Points on a hilly landscape, in no order, each with its height.
A climber steps from a point to whichever of its 2 nearest points has the largest rise for the distance, and stops where none of them is higher. Distance is the straight distance between rows; heights are no part of it.
<212> height 3.44: [ -8 -12   6  44   2  20   4  19  -5 -44 -23  27   5  17 -70  21 -41  21
 -17  -2 -13  25  -4 -11 -18  28 -10  60  45 -24   7  20  17   0  -2  27
  51 -47  48   5  32  -2 -28   7   4  -5 -48 -21  25 -14]
<196> height 6.62: [ 21 -15  -8 -12 -13  24  15   1  29  44  40  -8  10 -28  21  15  46  30
 -25  -1  39  -9   8 -25  -8  -3 -21 -35   7 -32 -23  13 -22  -5 -17   1
 -18  14 -41 -29  17  -8   5  41 -18 -45   9  16   0  24]
<424> height 2.60: [  1 -36  24   0   8   3  13  22 -31 -16  46   3  17 -13  56  22 -18 -24
  24  11  45   2  26 -35 -19 -40   0 -16  -9   2  43 -15  51   4   9  11
  53  37  -2 -22  32  80   1 -33  12  -7  18  28   9 -10]
<329> height 3.22: [ -7 -23 -11  -9 -12  -6  18 -23 -22 -42  16  15 -41  53  10  25 -18  10
 -12 -14   2  12   9   3  -7 -31  23 -13 -35  31  17 -26  24  -9  -8 -13
   1  27  48 -37 -38  -1  10  27  48   4  14 -28   0  21]
<888> height 1.26: [ -5  -9 -53  -7 -14 -19 -32 -24 -41  -1 -19  26  18  47  27  11 -23 -29
  30  10  11  32  12  24 -29 -29  68   1   0 -12  -8 -20  39 -16  -8  12
  19  35 -39   4 -49  -9 -41  17  39  18  21 -16   5   9]
<475> height 0.70: [  9  44  17  35  -3  28  48 -29  32 -11  -7 -34 -12 -20  -5 -18  32  -3
 -14 -16  42  -3  -3 -38 -10 -37  -4   4   1 -10 -17  15 -24 -12  27 -15
  -5 -10  -3 -47  33   1 -28   6 -51  -4  -7  12   0 -20]
<703> height 5.43: [ 23 -12  -4 -12   7  -6   1   8  18  33  19 -15  19 -46  33  32  36  16
  10   7 -11 -30  33  -8 -17   6  -1 -22   7  -8 -12  13 -24  11 -15  11
  -6   8 -40  -2   1  17   2  -2   3 -20  35  38  -4  13]
<708> height 1.02: [ 30  30 -16  -2  17 -25 -40 -31 -16   8 -14 -22  28  -5  23 -16   0 -54
  59  26  51   0 -11  45   1 -14  40 -27   2 -21  25  48  24  19  24 -27
  14  11 -81  27   1  -8 -22 -36  -1  -1  -2  20  32 -10]
<200> height 4.70: [-28 -24  -7 -15   5  -9  38  13 -43  -3  12  30  -9  47 -28  18 -13  30
 -50 -25 -28   4 -35 -26  30  62 -28  10  -8   0  13  -6   3  29   6  47
  -8  -8  50  32  22 -13   6 -12   9  17  -9  -5  20  14]
<798> height 4.61: [ -8 -19  13 -19  -1 -11  -3  11 -13 -15  -1 -11 -28 -13  -3 -17 -28   6
  -2  -5 -23  13  13  22  16  11 -51   7  24  25   7  10 -30  12 -10 -30
 -12 -41  36  35  -7 -23  61 -30   8  -8 -40   2   0  11]
<669> height 3.46: [-29 -26   3  28  -2  43 -28  22  37   3  12  27 -10   1 -44 -29   6  58
 -59 -32 -30 -11 -21 -20  22  10 -33  28   9  -4 -39 -45 -21 -60 -46  19
   0 -11   5  10   2   3  16  59 -18 -31 -43 -27 -57  12]
<498> height 1.71: [-23  49   4  -2  24   9 -66   7  16   3 -27  17  26   0 -21 -34 -14 -24
  33  12   5  14 -11  35   1   6  10  29  14 -32 -21 -15   9   4   1   1
  16 -26 -45  18  17  10  -4 -18 -28   5 -14 -28 -24 -17]
<169> height 4.57: [ 17 -26 -10   6 -10   8  76 -26 -23 -29  47  25  -7  47  -4   4 -10  27
 -34 -34  51  27 -35 -19 -34   7   9  -3  11   3   3  19  10  16   7  -8
  10  27  24 -38   8   9 -45  17  29 -18 -22 -30  54  -7]
<727> height 1.62: [ 11 -38 -25 -31  17 -22 -26  22 -32  36   6   8  26 -14  24  -2  -1 -27
  23  24  50  16  -8  13  28  33 -19  -5   1 -16 -16  26   6  41 -23  16
   5   7 -50  32 -13 -39   6 -12 -17  -3 -41  -3  26  23]
<826> height 3.83: [ 50   2  41  -9  31 -53  23   5  10  12  37 -47  15   1  17  24  -2 -13
  28  12  31 -29  26   6  34  17  -7 -60 -40   6  42  25  27  51   3   4
  11  59  -5 -30  32  20  -4 -12  11  23  31  32  47 -33]
<806> height 2.69: [-13  16   4  -4  73 -10 -31  16  -5 -14  -3   1  18 -10  -4   7 -11 -34
  57  35 -16 -20 -20  49  17  40   4  65  -7  55 -14 -14   7  62  14  -3
  21   2  -5  25   7  22  17 -21  13  16 -35  -3   7   9]
<469> height 3.09: [ 22   1  19 -16  12 -18  29   5  -3 -13  56 -20  22  -1  30  17   4  -2
  24   7  44   3  10   4  -7  -5   0 -16  -1  17  20   8  23  56  15  -4
  15  44  -9 -33  47  53 -18 -27  25  10  14  27  32 -20]
<351> height 3.42: [  4 -33  -6   4 -24  22  23 -18 -30 -14   1  27 -41  28   3  34   8   5
 -19 -12  -2   5  21 -40 -20 -39  36 -23 -28 -16  21   5  23 -43  -5  11
  14   6  44 -13 -42   3   1  18   4   0  22  -6   4  -1]
<224> height 3.41: [-24  10  33  23  38  25 -20  15  32 -39   5   4   2  -4 -41 -26 -32   3
 -11   3  24   6 -11  11  16  -6 -43  40  -4  12 -23 -24   1   6 -20 -12
  32 -16  12 -16  23  12  17  21 -24 -28 -51 -47  -9   5]
<648> height 2.58: [ 14   6 -13  12  11   2  20 -29  44  -1  -6  -9 -16 -13 -10  15  37  36
 -19  -7 -19 -36 -15   8  16  -1  12   0 -32  44 -30  -6 -35 -15  -1 -11
 -50  10  10  -9 -23 -17  -3  56   7  -6  26 -11 -20  29]
<717> height 2.26: [ 18  25 -12 -23 -13  -6 -15 -26   2  10  -9 -31  -7  12  12 -34  23 -19
   0   4  17  -1   0  14  31 -22  -6 -38 -31  12   2   2  10   2   4 -36
 -33  14 -14  -5 -18 -25  10   0 -12   9  11   8 -12   1]
<294> height 2.30: [ 10  -6 -18   2   1 -42   3  17   4  -8  11  10  43 -10   4  50  -6  39
  24  11 -40  -1  11  20 -25  50   9  37  49  20 -16   9 -24  51 -19  38
 -12  -6   0 -15  20  -4 -14  -4  58  13  -1 -13  24   9]
<313> height 3.38: [-14 -33 -42 -28 -26 -31  27   0 -28  -4  29  10 -12  62  13  24 -11  41
 -28 -18 -22  21  -2   2   0   7  -8 -16 -15  19  12 -26   8   7 -22  23
 -37  26  35 -27 -17 -12  15  22  75  15  14 -15   2  27]
<665> height 5.97: [ 66   8  22  16   5   1  67 -35 -42 -10  11 -22  -2  12  12  12   4 -15
   0 -24  51   9  -5 -44 -24 -29  20 -52  -8   1  31  46  -4  -3  17 -10
  27  29   9 -11  12 -13 -26   3 -13 -23  -4  27  43 -35]
<685> height 4.54: [ 10  -5  -9  20  26  29  31 -15 -40 -15   0  29   0   5 -13  37  19 -19
  15   6  28  -1 -27 -28 -19  21  35  26  -1   5 -12  16   9  33  19  34
  16   4  13   9   2   6 -37   5 -37   6  -1 -13  34  -1]
<298> height 4.97: [-19 -28 -39 -14   9  21 -24   2   2  38  -8  17   0 -28  31 -13  26  -3
 -11   4 -30 -21 -13  13 -15   5  14   5   6  28 -28 -18 -50 -19 -17  -6
 -25   8 -14  47 -71  -5  12   5   0 -10  11   5 -31  22]
<63> height 4.56: [-21  35 -14  -7  -9 -29 -63  -6  23  -7 -35  -4  -8   1  26 -11 -10 -14
  37  10 -56  -9  35  44 -27 -20  47   6  -5  -6  13 -18   2 -22   5 -26
  -5  -9 -20  -9 -23  16  14 -13  33  10  52  -6 -29  -9]
<94> height 5.21: [-15 -23  14   5 -34   1  43   5 -36  -9 -11 -10 -33  34 -43   5 -20  23
 -55 -19 -22  11   3 -39  24  13 -21  -7   5 -23  41  33   7 -12  15  16
  -6 -34  75  24  21 -20   2 -26 -12   9 -17  18  18  -9]
<958> height 0.50: [ -5  68  -6  19  -5  -9  32 -46  13 -46 -53 -20 -15  19 -18 -26 -12 -13
  16 -29   7  30 -31   1  -1  -9   4  34  20   1   3  16 -18 -11  50 -21
 -25 -40   9 -17  33 -38 -13 -24 -11  28 -29  -8  20 -31]
<784> height 1.84: [-18  21  18  22  13  -2 -43   9  32 -30 -24  35  18   5 -27   4 -32  -6
  21   3  20  13  27  27 -16 -17  22  17   4 -45 -17 -19  31 -21 -13  -7
  61  -7 -30 -27  22  18 -21  21   5 -12   4 -39  -9 -13]
<444> height 3.13: [  2  37  23  32   2 -41  44 -25  42 -40 -31 -23 -38  12 -39  13 -19  14
   3 -14 -17  -7  17  14  20   4   8 -10 -38  19  12  13 -20 -11  18 -17
 -31  -8  45 -42  -5 -30  -7  23  25  34  21 -18  18  -9]
<54> height 5.61: [  6 -17   5  17 -38  55  15  19  11  33  34   7  -3   0  19   7  53  31
 -39 -20  26  -6   9 -75 -17 -24 -26 -18  22 -45  11  -5  18 -27  -8  16
   3   2 -18 -34  23  34  -6  32 -38 -33  14  26 -22  -2]
<507> height 2.68: [  4 -26  44  23  49   3  12   0  50  -5  -8   3 -26 -50 -22  20   1  -8
  -6  12  19 -42  14 -10  48   2  -9 -26 -63  -2  -8  12   4 -32  -2 -10
  16   6  17  -1 -23   6  21  41 -42 -20  21 -20   9  21]
<777> height 1.61: [-31  30   0  -1   7  29 -44   8  -8  33 -24  12   9 -20   0 -64  18 -33
   4  10  -5   2 -34  12   1   9   1  16  13  -7 -14 -11 -15  -3  13  -7
  -5 -32 -17  47 -19  18   3 -42 -64  13 -14  -6 -36 -21]
<738> height 2.97: [-19 -39  24  17  20  22  14  24  27  -4   2  24 -42 -34  -9  11   4   9
 -18 -18 -17 -43   3 -25  25   3 -29  -9 -40  20  -5 -15  -3 -31 -14   4
   0   9  46  17 -18  45  36  26 -23 -10  25  -4 -24  18]
<881> height 3.74: [  2  22  30 -17  13 -13  -9   4 -20  13 -39   1  -1   6 -32 -23 -12 -43
  23   8  21  16 -26   5  60  31 -21 -18 -30 -25   5  14  42  16  26  10
  -4 -13   6  33  14 -35 -11 -45 -58  58 -14  -7  17 -18]
<331> height 2.40: [-11   8   9  10  65  -2  -7   9  18 -14  -1  10  21 -17 -15  37   6  -9
  33  22 -24 -41  -2  23   0  38  23  42 -25  32 -26 -14   0  51   6  25
  14  11  -2   4   5  35 -14  10  -3  17  17  -5   7   5]
<531> height 4.07: [ 10 -11  13   8  23  17   1  -7 -35  -2 -38  32 -12   5 -36  11 -11 -57
  12  25  43  14 -37 -24  32  17  20   1 -32 -11  -2  21  49  -6  11  19
  28  -8  22  29 -15 -33 -17   1 -56  14 -29 -29  32  -5]
<939> height 4.08: [-36  -4  23 -15  -2  18 -12  47  56  -2  44  10  -2  -3   7   3   1  21
 -22  -5   8  -3 -13   7  18   0 -29   8 -26  23 -20 -57  19   3 -23  -6
  -3  36  -7 -50  27  28  18  58  12 -20   9 -22 -35  30]
<143> height 3.17: [-16 -11  -4  34 -23  33 -32  24  13 -13 -16  15  15   6 -51  -9 -11  49
 -35 -13 -20  13   5 -19 -10   1 -27  52  52 -55 -14  -4   2 -20 -11  28
  36 -57  16  -1  23  10 -19  15 -26 -10 -33 -15 -21  -9]
<275> height 2.01: [ 21  46 -20  13  29  11  -2 -37 -21  19 -47 -15  -8 -14   5 -18  36 -54
  26  25  -3 -12 -33  10  -1  19  37   6 -11  27   5  23 -13  15  43 -14
 -32 -15 -12  37 -41 -22 -15 -34 -36  18   4  17   9  -7]
<968> height 5.15: [ 27  -7   1   7 -13  15  65 -31 -50  -7   9   5 -14  38 -12   6  10  -3
 -18 -19  45  23 -30 -39   2  10   1 -18   4 -14  17  42   9  16  23  15
   0  14  24   0  20 -23 -41  -9 -25   8 -29   3  48 -15]
<979> height 1.95: [ 27 -35   3 -41  24 -39   7  16 -22  32  11 -15  -6 -14  26   8  -5 -20
  15  13  -2 -23  14  -3  47  28 -29 -69 -46  17  19  28  -2  12 -20   4
 -14  31   3  37 -32 -19  44 -14  -3  12   7  27  26  10]
<599> height 3.64: [ 29 -43  -4   1  -5  -7  14   2 -33  28   8  23 -12   7  13  48   1 -10
  -8   4   9  -1  33 -49  -6 -13  27 -65 -34 -46  26  29  26 -35 -24  35
  22  23   9   4 -29  -4   5  17  -9 -14  24  15  25  -6]
<871> height 1.49: [-10 -14  -6 -24  -8  27 -10  25  -1  38   6   0   8 -35   9 -37  28  10
 -19  -9   0  -9  -5 -12   9  16 -46   0  25 -12 -27   6 -28   9 -14   3
 -12 -19 -14  43   8   5  15 -29 -55  -5 -18  21 -25  -4]
<589> height 3.51: [ 40  38  23  19   4 -28  31 -48  11 -31 -34 -41 -36   3 -10   0 -22 -24
  13  -2   2   2  22  -2   3 -21   7 -37 -18   7  31  46 -22 -34  25 -43
 -17 -11  30  -7 -17 -47  23  -4   1  -3  -4  15  37 -18]
<980> height 0.59: [ -5  59  22  23 -31  13   3 -21  24 -23 -24 -34  -7  -6  -6 -58  -5  -2
   8 -30  23  27   0 -10  -9 -43 -24   8  35 -39   8  23 -14 -32  39 -31
  -3 -44 -13 -15  68  -1  -7 -36 -44   3 -17  12  -4 -42]
<166> height 1.98: [ -7   4  12  19  18 -13  -5   8  25 -43   5  37  13  34 -25  38 -38  15
   5   1  12  15  29  19 -24  -1  30  13  -9  -9 -12 -36  39  -8 -22  12
  51  28   1 -52   7  23 -31  43  51  12  21 -46   4  -5]
<794> height 4.06: [  4 -61 -13   3 -28  -7  43 -10 -20  -7  37  26  -4  37   5  13 -30  29
 -23 -28  49  47  15  -4 -28 -11  -7 -24  30 -48   8  33   9 -25 -27 -14
  39   4   7 -26   0   0 -20  28  37 -47 -48 -26  42   7]
<479> height 0.82: [-10  28  12  18 -30  16  40 -12  29 -34  14 -10  -1  -3 -22  -6  12  37
 -29 -25   4  -1 -15 -14 -24 -24  -7  43  22  13 -14 -14 -29  11  19  -9
 -15 -18  21 -58  43   2 -27  10   4  -3  -8 -16  -2 -12]
<243> height 0.86: [ 46   8 -14   6  23 -30   5 -57  -5 -21   3 -36  24   8  15 -15  10 -46
  25  26  83 -12 -16  30  30 -16  19 -41 -20  11  11  48  26  28  22 -45
  11  36 -49  -5  -7 -34 -23  11   1 -16 -12   6  46   5]
<194> height 1.50: [-27  26 -13 -13   4  43   5 -14 -28 -14   8   7  13  19  -6 -25  19  -9
  -5   2   9  -2 -43  -6  -9 -21  10  46  -8  41 -28 -48   3  23  18   4
  -6   5   2  -1   5  18  -4   2 -29   9 -12 -15 -32   1]
<231> height 4.52: [-18 -49 -22  -3  33  16  -4  -3  13   1  34   6  -9 -53  37  23  15   9
  -2  13 -12 -29   3  -4 -25  -8  -3  17  -1  30 -24  -2 -42  -5 -17  -7
   0   4 -11  15 -33  24  34  21   7 -51  13   8  -8  47]
<121> height 0.71: [ 35   2 -21   1  11 -38   2 -23 -27 -14   0 -13  12  35  10  -6  -5 -36
  33  20  59  12 -29  40  43  29   8 -19  -7  22   7  36  37  63   1 -14
   6  36 -20   6   5 -31 -27  16  19  18 -27 -21  48   5]
<866> height 2.14: [ 13  36 -36 -18 -12   5 -18 -19  -4  49 -42  -4   5  12  -5 -40  48 -18
  -6  -3 -19 -11 -29  18  29  21  11 -23 -19  13 -10  -1  -6   7   0   0
 -58   3 -23  45 -54 -36 -24 -23 -26  43  21  16 -22  -7]
<807> height 4.40: [-24 -11 -19 -30   3  -8   5  23 -57   0 -19  26   7  40 -24   8 -20  24
 -33 -14 -63   4 -32   2  22  73 -20  44  24  20   4 -29  -2  27  -4  49
  -8 -12  13  52  15 -39   6 -33  34  37 -25   7 -12  16]
<845> height 1.80: [ 30  52  31  18  44   3  -3 -18 -10  11 -33 -35   1 -39  -3  -3   7 -64
  45  24   0 -20  -1  -9  -9 -11  32 -17 -23  -5  33  41 -10   2  46  -8
  10 -11 -14  34   5   8  -1 -56 -48  -1  11  42  21 -46]
<606> height 5.08: [ 29  19  -2  39  -9  22  -6 -35  13   7 -35   1 -16 -36  -8   8  24  -5
   6  10 -21 -14  16 -23 -49 -34  41   3  26 -28   3  44 -37 -48  17 -13
   7 -43   7   6 -35 -22 -11  -8 -28 -33   5  -1  12 -21]
<345> height 5.71: [  8  49 -12  30 -13  14 -20 -49  48   8 -24 -26  -6 -34  11 -35  42   0
  -6   1 -16 -12 -13   2 -25 -33  38  11  20  -1 -33   4 -49 -45  22 -43
 -42 -30 -21 -22 -20 -22  -1  14 -36 -38  -5 -13 -19  -9]
<522> height 3.20: [-19 -18   2  18   5  18  -3   8   5 -10 -27  41 -38  -3 -25  18  -5   4
 -15  -8 -47 -18  10 -12   1  -8  20  12 -31   8  -8 -19   0 -41 -13  10
   5 -16  53  26 -44  12  13  21 -13  10  25 -14 -28  -1]
<561> height 1.48: [ -8 -12 -41 -52 -21   6 -31  24 -17  62  12  -1  44 -19  24 -22  25  -8
   3  10   9  19 -10  10   3  18 -16   0  17 -22 -36  -5 -11  31 -22  27
 -20   8 -58  36  -4  -9 -11 -27 -25  14  -4  24 -17  13]
<809> height 3.69: [  2 -30 -33   7 -16   8 -20  10 -40  49  -5  24  20 -19  34  19   8 -23
  18  24  -7  18  33 -20 -55 -17  52   1  22 -49   1   8 -13 -28 -17  40
  15  -3 -42  25 -51  11 -28 -24  -7  -3  26  22   4   0]
<725> height 3.12: [ -5   2  40  -6 -27 -30  55  30  37  -3  40 -27 -23  -2  -6  13  -6  55
 -34 -27 -32 -27  18   3  10  22 -39 -17  -6  29  36 -13 -17  18   6 -20
 -51   9  39 -50  38  26  26  -9  57  16  44  10  -8  -3]
<418> height 3.28: [-18   6 -16  17   8  44 -47  14  14  24 -12  33  25  -4 -36 -21  13  24
 -21   1 -24  -4 -15  -9 -16   8   5  42  31 -30 -58 -35 -19 -29 -38  31
  16 -21 -31  15 -14  -9 -18  33 -36 -12 -30 -32 -43  -3]
<434> height 5.90: [ -7 -32  17  -8 -32   5  37   6 -19  26   5 -34 -30  14 -31 -17 -13  47
 -67 -27 -17  -5  13 -27  37  15 -63 -27  26 -42  31  42 -36 -39   0  -7
 -18 -49  48  34   9 -38  29 -21 -14 -27 -33  19   6   7]
<995> height 3.80: [ -4 -12   0  13 -21 -11 -11  14 -44 -22 -27  40   4  31 -26  31 -42   1
  15  -3 -25  45   8   1 -18  23  26  25  45 -30  10  15  31   3  -3  36
  38 -24  24  25  18  -6 -30 -23  21  32 -16 -11  17 -15]
<181> height 3.94: [ 27 -48  -8   2  33 -18 -17 -11 -23  22  -1   0  -3 -30  30  34   0 -38
  -2  31  11 -24  18 -11  -4 -22  41 -57 -42 -19  28  31   3 -31 -11   7
  23  27 -30  23 -63 -31   8   2 -10 -25  27  23  15  10]
<872> height 2.12: [ 30   8  18 -48  -8 -17   7   3  -8  42   3 -41   6   6  13 -32  22 -14
   0  -6  18 -22   4  -6  65  11 -51 -71 -53   2  13   6  23  10  -5  -8
 -28  34 -10   4   2 -23  14 -15 -29  34  16  28  -7  -8]
<116> height 1.33: [-20  34 -47  -9  14  19 -31 -32 -45 -23 -12   9  32  49   4  -5 -17 -30
  42  32   5  13 -38  35 -36 -13  63  44  15  43 -13 -34  30  15  15   4
  18  24 -37   7 -19  15 -24  13  41  10  -3 -24  -6  13]
<864> height 4.13: [ -5   2 -23 -15  -8 -22 -32  26 -48  17 -44  26   5  19 -16  12 -27  -3
  18   4 -57  32 -10  25   0  55  13  30  35 -10   0  -7   6  20 -13  44
   1 -19  -8  50 -13 -41 -14 -37  24  48 -13   4  -5  -2]
<1061> height 1.16: [ 15  15 -41 -14 -21 -47 -50 -16 -35   2 -27  13  17  38  29 -17 -35 -39
  62   8  33  42  -1  55   2  -8  37 -22  13 -25  13  24  40  14  -3  -5
  11  16 -65  29  -4 -18 -31 -24  36  24  -2  -1  21  -6]
<743> height 5.10: [ 30  32   1   1 -33  -8  -8 -30  36   8  -5 -45 -10 -40  21 -24  23  25
  -2  -1 -23 -17  14   7 -18 -38  -9 -14  30  19  -5  19 -59 -27   6 -51
 -42 -26  -7 -14  -8 -33  35  -5   4 -38  -6  14 -15  -2]
<112> height 4.87: [ 55  -9  39   0  45 -11  24  -6 -21   8  27 -39  24 -26  22  27   9 -29
  13   6  55 -31  -2 -39   9 -18   2 -54 -39  -1  33  40  12  17  14   6
  37  35 -15  -7  13   1  -1  -5 -32 -29  11  35  38 -22]
<675> height 1.40: [-26   8   6   1 -24  46  -7   6 -44 -12  12  10   0  13   3 -23   4 -11
   9   0  28  12 -12 -18 -12 -40  -6  17   8 -11   4 -21  34   2  26  11
  30 -14   6   0  30  56 -17 -31 -43  19   1   1 -26 -20]
<1044> height 1.78: [  9 -40 -18 -21  40 -48 -37  25  -2  44 -10  -2  18 -37  28  10  -5 -42
  39  33  -4 -23  20  33  39  37  -2 -25 -31  -4   1  23   5  26 -22   9
   0  24 -40  51 -45 -16  15 -22  -1  17   0  27  23  14]
<904> height 3.98: [-30 -18 -23  10 -25   4 -18  32 -21  27  -8  23  30 -16  27  16  -4   5
  22  10 -45  10  46 -21 -52 -11  30  41  42 -31 -12 -37  -2 -17 -12  42
   8 -20 -16   8 -15  54 -13 -22   9  17  41  13 -28  -3]
<945> height 4.98: [-26 -28  -8  -4 -26  16  24  30  11  29  37  33  -4  -2  37  22  32  37
 -25 -21 -20  -7  14 -59 -11   7 -30 -11   7 -14   2 -43  13 -12 -11  29
 -24  17   0 -22  12  51  25  15  18  -5  48  28 -30  21]
<747> height 4.17: [-22 -27  17 -18  28  13   9  10 -13 -16  -9   9 -22   0 -15 -30 -24  -6
 -25 -25 -12  -1 -35  12  48  30 -60  13 -10  55 -13 -25 -17  11  -7 -19
 -27 -11  49  49 -25 -21  60 -15  -1   1 -51 -19 -14  22]
<690> height 5.19: [ -7 -25   2 -21 -37  -9 -17  -3 -16   9 -17 -13 -21  13 -17 -27 -27  31
 -32 -11 -25  33  12  12   7  10 -39   3  61 -37   9  34 -30 -17  -4 -14
  -1 -63  25  32  -7 -64  24 -37   9 -19 -52  -3   1   6]
<12> height 3.72: [-23  -9  26  10  10  10 -26  37  55  -4  15   9  -4 -13 -32 -11 -15  40
 -27  -8  -4   4  13  16  24  12 -48  10  -1 -10 -29 -27 -12 -19 -42  -4
  14  -7  -2 -19  21   5  25  51  -1 -26 -22 -35 -36  18]
<573> height 2.63: [  6 -17  13  10 -13 -40  38  19  13 -13  29   6   9 -18   0  47 -10  55
  -2  -4 -43  -7  30  -9 -26  28  -6   1  33   8  19  11 -23  25  -7  23
 -18 -14  44 -33  27  26   7 -23  57  11  28  -2  23  -4]
<84> height 1.00: [-17  29  49  20 -13  -6  24  17  30 -52  20 -24 -13 -20 -15  -8 -16  15
   0 -13  -4  -5  17   6 -24 -18 -26  42  20  22  20 -10 -12  33  27 -25
   3 -24  39 -47  61  53  -1 -34  18  14   9   2   0 -27]
<991> height 4.18: [ 44  31  32   3   4 -21  18 -36  16 -26  17 -71  -5 -23  20  -6  -8  -5
  19   3  18 -10  23   9 -18 -38 -17 -23  13  31  25  37 -41  10  16 -65
  -7   2   0 -33  16 -11  26  -8  23 -36  -7  33  26  -7]
<108> height 4.96: [ -6  49 -24 -20 -38 -21 -72  -1  61  27 -20 -34   9 -11  38 -43  22 -14
  21  13 -41 -11  20  52  -3 -20  21 -25   5  -8  12  -9   0 -24  -2 -45
 -35   3 -52 -15  -4  -4  17   4  20  -8  43  21 -39  -1]
<1048> height 4.53: [-35 -24   1 -25 -22  -3   8  58  60  39  52  20  21 -13  53  20  22  14
 -10   0 -16   0   5 -14   9  21 -35 -12 -13   2 -13 -63  20   7  -8  17
 -36  49 -26 -29  32  46  25  46  35 -11  46  27 -24  39]
<146> height 1.41: [-16  21 -55 -26  13  22 -22 -31 -40  -6   8 -15  14  26  24 -28  15 -43
  22  32   8  -1 -50  28 -10 -16  35  30  -4  68  -9 -25   7  35  24 -11
 -22   9 -13  24 -32   5   7  -3  14   3  -3  -5 -18  20]
<930> height 2.82: [  5  12  20  31   8 -11  60 -10  52  -4  -8   7 -32  -2 -42  33  15  59
 -26 -22 -26 -29   0 -13  15  15   6   2 -41  12  -9  -7 -30 -28   3  20
 -38   3  37 -41  -2  -3 -17  53  16  19  39 -26  -6   5]
<1018> height 3.05: [ -9  23  35  10  66   8  -7   7   2 -33 -11  -7   0 -19 -23 -16 -21 -42
  30  23  27  12 -37  18  40  30 -37  55 -12  39 -15 -11  12  35  22 -18
  15 -21  19  20  15  -5  32 -20 -30   4 -62 -27  20  -1]
<503> height 3.57: [-18  -9 -44 -42 -39  -5 -16   2 -10  -5  12   1  21  53  -7  -7 -21  34
 -26  -7 -25  37  -8  27 -12  -9 -10  19  23  11 -21 -39  -3   1 -29  19
  -9  10  -4 -14   5 -40   8  22  65   1 -33 -15 -24  27]
<1005> height 3.66: [-36  -5  24 -12 -24   5  14  41  43 -23  52  -4 -22  -5  19  10  -3  30
 -25 -19 -29 -14   1  10  -4 -13 -22  22  -5  62   5 -56  -5  19  -8 -24
 -31  19  24 -48  24  45  36  29  53  -7  24   0 -35  26]
<986> height 4.46: [ 40 -10   1  28  34  -8 -21 -35  -6  -7 -22 -10  -8 -43   7  26  -1 -38
  19  35   0 -12  15   3 -42 -18  54 -26   9 -17  27  61 -24 -23  12 -31
  29 -14 -17  29 -46 -36   1 -11  -9 -44   6  17  35  -5]
<307> height 3.76: [-15 -31 -21 -31 -41  -5  -8  -1 -11   0  17  14  15  42   6 -14 -30  18
 -15 -18  38  63  11  25 -14 -22 -19  -3  29 -36 -19  -2  13 -10 -25 -12
  31   7 -18 -22  13 -23 -13  16  39 -20 -41 -20  -6  15]
<89> height 3.37: [ -3  16  63  -7   0   0   8  25   8   7 -15 -19  -4 -21 -24 -25 -11 -31
  18   3  11 -17  12 -20  55  -3 -50 -25 -40 -24  21  11  38   6  17   9
  20  -9  25  12  40  25   5 -42 -66  40   1  20   4 -36]
<168> height 1.24: [-11   1  19  21 -49  33  20  24  -7 -33  25  -3   5   4   6  -5  -3  24
 -16 -17  11  16  22 -31 -37 -36 -16  20  48 -12  30 -20  30   0  19  -3
  24 -24  23 -38  59  78 -18 -28   4   8  14  22 -22 -22]
<346> height 5.42: [-15   8 -36 -23 -46   2 -56  22  52  50  -2 -15  21 -26  29 -39  40   2
 -10   5 -39  -7  -9  40  -6  -2  18 -14  24   7 -36 -34 -35 -29 -19 -24
 -37   7 -41  14 -21 -11   8  28   1 -15  14  16 -54  15]
<396> height 2.39: [  3   3 -17 -16 -38  11   6 -19  15   7   5 -16 -32  13  31  -6  37  20
 -25 -11 -26 -19   2  -3   1 -33  14 -29 -24  36   4 -25  -6 -27   1 -31
 -47  21   5 -21 -28  -9  20  33  20  -5  34  15 -41  22]
<928> height 2.16: [-16  26  29  15  43  10  12  22  24 -45  13  26   8  14 -45  28 -18  19
 -10   3 -18 -16  -3   2  -7  21   2  43 -29  28 -15 -48  15  26  -9  30
  23  20  26 -36  22  33 -21  21  21  26  19 -35  -4 -10]
<796> height 4.24: [-39   1 -14   5 -18 -12 -61  30  15  19 -28  27  12 -12  12  -2 -25   5
  20   9 -65  11  41  23 -35 -10  26  33  23 -28 -20 -46  -8 -39 -27  15
  14 -13 -24   0 -26  20   3   4  29   6  29 -14 -46  -1]

Two climbers start at each pair of points below. Name the first point that both come to, or write -.
<648> / <329> | <345>
<738> / <89> | -
<313> / <396> | -

Call two points neighbours if one is among the 2 nearest of the other. Go from one point of each pair to the other, from neighbour to neighbour, staying as high as possible. Name the lowest point that can't be avoided.
<939> / <434> | <143>
<346> / <196> | <231>
<345> / <665> | <329>
